Each row is a point on a landscape with many valleys, with its height.
A ball rolls from a point to the lowest of its 2 nearest points, and stops where none of them is lower. Distance is the straight distance between rows; heights are no part of it.
q_463: [126 105 102 130  86 121  71 178 140 160 164 136 144 147 102 120 131 140
 104 153]  (h 4.01)
q_558: [119 198 139 125 121  94 115 150 175  98 119 109  57 156 142 148 176 128
 134  94]  (h 4.39)
q_708: [ 80 191 133 120 164 112 128  79 135 108 157 125  98 156 164 152  85  98
 167 124]  (h 6.71)
q_982: [205  77 157 114 164 166  96 134  90 103 145 119 151 118 103 149 197  74
 117  97]  (h 3.01)
q_672: [123 123 166 139 152 166 152  68  44 149 117 131  72 109 133  89 101 181
 163 120]  (h 7.32)
q_375: [158  64 156 126 148 148 112 161 119 151 154 115 160  62  94 127 168  72
 119 113]  (h 2.98)
q_748: [120 128 110 114 126 139 157  99  84 146 157 166 108 107 123 111  92 181
 143 144]  (h 5.58)
q_235: [183 118 174 153 138 140 140  96  89  96  52 110  71  65 144 126 139 162
 144 117]  (h 3.77)
q_923: [107 158 144  89 104 113 120 102 144  86 125 128  87 159 132 177 114 110
 141 104]  (h 6.01)
q_528: [107 148 108 116 152 116  95 118 190 120 133 143 154 130 129 161  79  92
 120 149]  (h 5.03)
q_718: [113 174 160 106 167 100 148  87  71 115 159 114  58 105 152 107 135 143
 176 143]  (h 6.20)
q_34: [102 144 102  86 122 107 119  87 144 133 147 153 122 175 160 146  98 165
 182 135]  (h 2.12)
q_709: [104 193 129 131 140 104 100  91 158  94 134 136  74 132 142 177 107  94
 153 116]  (h 6.38)
q_882: [130 121 144 127 112 130 183 118  94  97 130  99 129  87 133 111 121 116
 140 107]  (h 3.85)
q_488: [135 131 134 128 100 127 186 121 111 116 105  63 132 142 136 111 129 124
 116  93]  (h 4.15)
q_312: [155  42 178 120 112 170 104 168  97 158 115 139 108 104  85 116 174 113
 119 165]  (h 3.20)
q_638: [189 120 157 165 120 175 116  95  79 114  66 123  71  59 109 101 124 165
 106 121]  (h 3.94)
q_124: [105 134 105 186 194 101  70 108 202 163 123 123 165 159 143 135  66 139
 153 168]  (h 3.16)
q_448: [150 124 145 139 117 134 140 131  80 124 142  63 104 108 139  99 149 176
 173  86]  (h 7.60)
q_608: [174 123 139  98 105 145 121 121  98  89 131 145  99  89  99 160 128  87
 110 107]  (h 4.40)
q_417: [150 141  98 135 112 134 118 171 195 126 108 156 178 167 151 144 149 111
 124 108]  (h 4.33)
q_7: [123  85 118 117 109 129 130 149 116 137 114 162 153 103  99 120 124 127
  73 185]  (h 5.83)
q_16: [115 168 119  64  90 108 121 119 120 129 163 115 108 137 127 130 138 157
 164  62]  (h 2.39)
q_719: [182  53 156 145 126 175 156 183 116 134  84 152 104  77 101 124 159 111
 128 142]  (h 3.49)
q_959: [208  86 185 132 150 180  97 154 101 142 115 109 140  74  95 124 191  78
 118 121]  (h 2.40)
q_322: [135 158 161 127 185  94 147 110 108  88 152 114  61  58 160 103 147 132
 159 117]  (h 6.58)
q_366: [116 111 102  78 128 107  99 125 127 154 143 155 156 139 124 147  90 153
 164 165]  (h 3.03)
q_649: [149 132  90 137  83 126 103 166 143 129 171 160 106 155 128 131 165 153
 120 119]  (h 3.25)
q_211: [118 141 118 132 115 112 143 141 156 126 132 106 178 119 123 120 118  95
  76 114]  (h 4.77)
q_832: [106 154 124  99 149  87 174 128 132  68 124 167 116 123 185 124 124 140
 147 160]  (h 1.66)
q_711: [145 113 148  97  99 129 126 146 106 175 120 154 178  80  93 104 147 102
  80 156]  (h 5.98)
q_891: [ 90 145 109 142 102 121 137 123 156 156 116 125 172 142 112 119  92 134
  96 147]  (h 5.06)
q_947: [101 188 109 169  83 121 139 134 188 150  94 105 127 156 134 130 143 147
 134  90]  (h 7.35)
q_48: [145 193 111 128 135 112 113 164 201 118 111 164 161 140 163 110 164  99
  95  84]  (h 4.88)
q_742: [184  89 133 138 129 165 150 174 147 101  87 184  98  34 124 110 138 106
 139 124]  (h 3.50)
q_517: [ 95  89 114 134 138 133 133 193 187  99 139 135 151 158 136 177 150  97
 137  96]  (h 4.97)
q_265: [139 178 148  66 103 110 122 132 157 137 136 103 115 162 142 141 183 123
 177  58]  (h 1.67)
q_421: [140  80 138 136 122 145  89 102  64 142 146 103  99  96  78 115 111 150
 126 122]  (h 5.93)
q_513: [120 137 113 104 138  86 149 109 159 108 107 163 162 135 174 121  94 160
 139 171]  (h 0.58)
q_901: [ 74 188 125  73 126  98 131  90 129 148 150 111  96 151 140 145 115 178
 180 105]  (h 0.51)
q_146: [ 67 189 149 117 159 126 142  62  90 140 137 106  99 176 167 122  94 112
 170 131]  (h 6.94)
q_615: [149  69 137 142  99 156 137 161  88 150 129  80 134 142 103 131 151 136
 105 131]  (h 5.56)
q_403: [163 125 112 120  94 138 160 165 161 137 106 146 182 187 162 124 182 120
 143 114]  (h 4.82)
q_260: [ 94  99  92 147 121 123 157 150 112 138 166 127 147 124 153  98 118 155
 143 137]  (h 4.81)
q_950: [150 181 123 111 117 139 110 126 179 146 137 120 151 184 129 122 184  92
 145  63]  (h 3.19)
q_423: [122 165 111 127 111 113  96 120 215 131 114 135 155 116 129 158 106 105
 112  92]  (h 4.57)
q_454: [155 114 157 163 127 142 169 117  99  79 111 120  80  94 140 115 133 145
 165 132]  (h 3.47)
q_727: [127 118 154 125 135 129 142 103  51 151 134  96  61  93 139 103 136 213
 177  92]  (h 7.44)
q_456: [ 88 114 127 122 187 105  98 113 168 126 130 161 180 131 147 142  72  87
 105 203]  (h 5.36)
q_576: [107  82 140 148 150 135 109 115  70 139 181 111 117  85  97 129  96 111
 151 153]  (h 6.13)
q_506: [ 73 117 122 128 126 146 136 111 121 141 127 115 159 162  92 143  89 107
 105 178]  (h 5.29)
q_829: [ 79 109 122  99 102 141 160  97 105 162 107 135 154 165  97 153 111 203
  92 101]  (h 4.86)
q_216: [136  85 112 133 121  96  54 198 172 161 125 140 165 156 133 120 143 152
  98 197]  (h 4.52)
q_158: [179  66 182 151 144 191  93 167 122 158 111 152 118  89  86 110 222  94
 108 151]  (h 2.85)
q_76: [164 109 117 168 107 147 129 142  89 112 138 135  60 107 106 112 144 161
 114 132]  (h 3.02)
q_354: [ 88 173 115 136 155 136 112  62 139 185 115 156 143 187 164 131  73 131
 168 157]  (h 4.11)
q_612: [123 140 161 137 159 144 158  51  28 116 125  85  90 115 134 106 121 150
 137 129]  (h 7.23)
q_126: [104 109 131 139 140 126 140 119 109 122 123 166 147 132 121 124  94 127
  77 237]  (h 5.68)
q_163: [110 157 126  92 148 113 147  86  96 118 158 155 106 106 148 101 110 143
 172 142]  (h 5.84)
q_703: [160 102 106 160 107 144 109 191 125  99 149 171  92 113 121 134 155 141
 115 130]  (h 2.42)
q_20: [180 128 117 121 133 146 150 163 124 115 156 145 151 144 127 105 200  86
 117  88]  (h 4.28)
q_195: [115 116 112 131 161 102 104 112 127 144 133 172 159 130 151 112  76 113
 113 230]  (h 5.54)
q_381: [119  86 131  92 131 122 149 121 113 150 163 140 157  51 111 102 106 131
 137 148]  (h 4.13)
q_877: [111 117 124 182 142 144 135 114  70 125 145  96 117 138 113 109  94 114
  91 177]  (h 6.68)
q_234: [133 134 129 143 162 119 102 141 114  82 158 125  57  54 148 121 144 128
 153  76]  (h 6.95)
q_119: [170 133 122  84 115 130 115 148 146 161 140 162 192 118 101 113 153  75
  87 130]  (h 6.19)
q_897: [139  93 126 107 120 130 120 179 151 116 144 148 158 157 124 175 169  97
 137 134]  (h 4.44)
q_998: [ 79 123 109 156 142 114 162 168 170  93 137 114 140 140 160 134 128 119
 137 105]  (h 5.45)
q_368: [ 92 117 120 116 114 139 156  89 131 117 108 139 134 172 114 166  79 107
 138 155]  (h 5.47)
q_985: [138  81 132 158 116 153  94 131  73 143 148  62 134  94  78 117 149 130
  85 136]  (h 5.75)
q_855: [178 131 110 138 147 108  74 155 226 158 101 159 174 186 139 135 165 124
 130 117]  (h 3.73)
q_69: [103 159 140 146 145 139 164  55  62 133 130  78 114 184 136 111  94 137
 139 121]  (h 7.10)
q_533: [113 117 126 179 159 129 150 116  95  69 141 100 106 120 134 129 100  95
 125 140]  (h 6.53)
q_838: [134  73 148 169 189 138 129 124  89  94 164 100 110  91 119 134 104  99
 159 147]  (h 6.34)
q_522: [ 98  99 164  97 126 115  85 182 172 171 141 127 216 130 122 123 176  77
 102 147]  (h 6.79)
q_43: [ 78 169 109 173 108 115 143 132 157 127 114  87  85 173 138 121 119 156
 124 109]  (h 7.12)
q_782: [137 113 124 149 167  79  82  98 217 161  82 120 175 124 145 158  71 135
 144 142]  (h 2.57)
q_862: [120 169 139 142  94 127 148 103  80  92  97 119  59 172 130 152 123 181
  86 133]  (h 3.76)
q_487: [159 132 101  99 130  96 142 151 161  95 108 182 174 105 158 137 113 128
 119 149]  (h 1.57)
q_12: [128  83 116 114 137 126 127 171 129 153 178 132 174  64 113 114 143  95
 134 124]  (h 3.60)
q_741: [ 81 134 119 109 124 135 154  75 137 191  99 131 177 173 130 139  79 207
 118 126]  (h 4.63)
q_743: [ 71 177 119 130 151 121 145  60 149 195  75 138 154 196 166 131  84 177
 154 138]  (h 4.37)
q_624: [161 105 133 127 114 157 189 178 134 134 123 114 177 165 136  96 187 103
 143  93]  (h 4.83)
q_760: [102 151 125 180 118 129 135 108  93 108 117  51  92 167 137 111 114 153
 103 110]  (h 6.93)
q_143: [148 104  91  87 117 102 102 165 162 144 128 170 162 150 142 154 135 139
 163 143]  (h 3.74)
q_858: [109 117 132 122  89 159 156 119  96 143  98 102 143 188  94 143 144 171
  88  84]  (h 5.10)
q_55: [130 108 142  67 108 132  92 155 141 164 161 127 183 126  99 137 153  61
 122 121]  (h 6.48)
q_11: [184 122 133 129 137 142 109 138 127  90 133 117 141 130 131 134 184  78
 119  62]  (h 3.70)
q_287: [180 110 121 128 143  90  72 139 220 165  72 134 169 152 129 149 116 146
 136 128]  (h 3.14)
q_445: [ 84 202 142 103 152  93 166 122 125  95 123 136  69 132 161 128 133 142
 120 169]  (h 2.68)
q_670: [129 175 153 125  98 108 128 120 112  95 108  99  48 164 133 145 155 160
 116 102]  (h 4.17)
q_885: [138  89 121 146 113 131 153 156 104 146 151 143 125  74 117  69 122 153
 147 137]  (h 4.47)
q_388: [142  87 109 121 139 115 132 168 152  95 139 194 144  69 143 126 118 129
 137 159]  (h 2.41)
q_613: [143 140 113 162  90 133 122 139  84 111 118 128  79 151  92 137 129 180
  82 121]  (h 3.40)
q_249: [ 89 156  93 128 124 119 123  95 108 144 151 137 135 142 125 110  89 164
 107 146]  (h 5.34)
q_378: [162 101 133 148 146 157 124 188 152 126 133 198 136  55 121 116 155 116
 129 139]  (h 3.07)
q_766: [116 173 131 121 106 136 156 112 143 120 108  82 143 134 122 120 106 102
  92  80]  (h 4.45)
q_79: [129 137 128 100 115 122 142  98 114  89 138 142 125 129 119 162  98  90
 119 141]  (h 5.69)
q_544: [ 92 201 130 114 118  95 150 143 159  88 124 130  85 135 157 129 140 125
 116 115]  (h 3.52)
q_682: [154 113 117 131  99 156 145 144  98 156 119  98 149 172  95 120 166 130
  99  89]  (h 5.35)
q_385: [ 76 114 103 135 145 112 172 149 156 132 153 108 173 143 148 127  92 122
 147 140]  (h 5.16)
q_208: [206 112 139 136 107 172 121 118  87 112  95 147  84  68  91 130 146 115
 111 120]  (h 4.12)
q_481: [109 118 124 189 107 136 120 116 110 112 123  80 122 154  97 139  97 119
  85 139]  (h 6.78)
q_813: [ 97 176  92 160 150 117  82  78 179 164 119 128 142 145 143 142  62 147
 142 165]  (h 3.68)
q_491: [131 177 106 118 119 127 108 125 197 127 131 104 132 135 130 138 139  87
 131  55]  (h 3.99)

Two balls start at each pair of points below. Name the first point that both come to, or write -.
q_69, q_748 => q_891
q_385, q_43 => -
q_322, q_727 => q_891

Call two points neighbours if one is among the 2 nearest of the other. Go from one point of each pair to the other, from neighbour to neighbour, staying as low as possible. Name the highest point that can't be avoided.
q_782, q_703 => q_624
q_959, q_901 => q_216
q_959, q_703 => q_558
q_959, q_513 => q_742
q_265, q_901 => q_16
